Each scene shows the same named points in several views. A view is turned or mirrored, and shifted as a whole, has a little noise and may leave points out.
In the rows, 128 means zero.

Scene 1
View 1
zapum: [151 138 129 130 130 144 128 105 135 100 119 159 149 158 126 135 107 102
 128 153]
sef: [ 89 115 132  94 125  67 113  67 128 112  77 129 178 145  82 135 116  96
 184 198]
fugur: [120 124 125 103 112  85 120  79 128 103  94 133 182 153  86 128 109  86
 176 195]
Fof: [158 134 120 116 104 112 131 101 128  88 130 155 172 181 103 134  95  56
 169 192]
rul: [140 142 127 139 145 139 145 105 150 115  85 139 164 128 112  98 127 142
  84 148]
kizet: [118 130 125 104 118  88 128  82 138 106  83 131 186 144  86 113 115 103
 152 193]
Bemi: [150 134 128 126 116 126 124  99 129  95 127 163 157 164 119 147 104  79
 151 168]
nibu: [116 134 128 119 138 111 121  81 135 115  84 138 161 127 104 122 123 127
 127 165]
larut: [146 136 119 113 100  94 144  99 139  98 101 130 196 171  83  97 101  77
 154 204]
sal: [188 143 118 125  81 137 140 119 127  72 157 168 176 209 115 139  83  27
 174 191]
lok: [186 146 117 131  99 137 150 120 137  81 141 161 175 193 112 117  89  57
 145 184]
zupup: [199 163 116 153 119 176 160 137 151  92 130 162 160 163 126  99 109 101
  79 149]
bal: [190 165 114 145 119 158 165 131 157  97 110 144 178 159 110  75 112 111
  83 161]
View 2
larut: [141 123 162 165 170 198 149  88  89  92  86  99 125 138 116 135 162 141
 123 131]
fugur: [143 115 156 157 168 180 140 105  99  97  96  91 129 125 124 145 153 143
 117 124]
nibu: [159 101 160 133 129 143 147 121 112 126 122  65 115  94 136 130 120 159
 125 115]
Fof: [116 110 154 150 180 182 113 113  95 111  73 110 142 129 124 168 160 121
 135 118]
sal: [ 82 116 157 151 182 195 101  96  84 125  45 132 148 148 116 188 178  89
 167 118]
rul: [142 116 172 120  93 140 170  88 100 149 116  69  99 108 130 108 118 161
 165 111]
lok: [ 90 123 165 138 156 181 124  84  84 135  60 118 134 145 119 160 166 109
 169 119]
zapum: [120  98 156 129 150 146 116 124 107 136  98  88 131 105 132 165 136 127
 142 112]
Bemi: [117 102 152 132 157 162 112 119 102 133  87  97 133 115 125 168 145 124
 145 110]
bal: [109 136 182 128 101 161 169  61  76 157  77  98 103 138 116 109 145 136
 191 120]
sef: [182  97 144 162 185 174 134 139 118  78 128  71 135 101 132 155 141 162
  74 122]
View 3
larut: [196 105  96 126  96 116 184 147 138 110 156 132  73 140 116 136 132 166
 115 122]
zupup: [140 151  85 134  80  94 117 186 182 145 152 107 136 116  70 164 154  98
 130  74]
kizet: [204 104 124 116  92 129 174 109 131 115 151 140  91 159 124 114 148 148
 133 123]
Fof: [159 115  99 108 131 110 161 151 144 133 129 106  79 145 101 148 125 172
 124 128]
Bemi: [144 127 113 102 125 105 144 135 156 140 129 107 106 149  92 140 137 147
 137 121]
bal: [172 144  80 148  59 102 140 181 170 130 175 122 126 116  81 154 153  96
 124  77]
nibu: [190 124 135 109  88 119 145  94 147 122 146 132 119 163 112 106 160 114
 150 107]
lok: [143 126  78 122 116 101 149 186 158 137 142 103  93 129  88 165 129 161
 119 111]
zapum: [151 135 114 108 112 106 132 133 158 140 135 108 120 151  87 139 147 122
 143 111]
sef: [208  96 137  96 117 130 180  72 116 107 143 135  76 175 136 102 137 169
 136 145]
View 4
zupup: [106  78 148 110 142 115  97 138  55  98 132 161 157 121 108 128 167 149
  99  94]
lok: [103  97 128 102 139 135  76 133  73  64 125 167 148 128  65 146 113 141
  88  75]
zapum: [ 95 107 102  96 146 130 113 129  93 126 127 130 152 125 114 130 107 128
 110 114]
fugur: [ 98 124  96 122 144 126  89 145 105 132 108 134 153 141  89  91  49 108
  77 123]
kizet: [ 92 130  92 127 145 117  93 149 114 158 109 123 153 143 111  77  48 103
  81 136]
larut: [ 98 123 108 133 145 118  75 154 102 117 103 142 153 145  75  81  44 113
  62 117]
sef: [ 90 148  67 114 153 127 102 140 139 170 107 108 154 150 113  85   9  87
  88 149]
sal: [ 91 116 104  93 144 148  66 126  93  52 116 158 144 136  39 159  65 130
  83  76]
Bemi: [ 90 114  93  91 149 133  99 126 107 118 126 130 150 132  91 137  82 121
 107 111]
rul: [106  97 124 126 145  99 116 148  78 165 129 128 158 125 151  83 139 130
 101 131]

In a view up to two points have been moved. Name them for each view, in the order of its rows, or write none.
view 1 | fugur
view 2 | zapum
view 3 | none
view 4 | lok
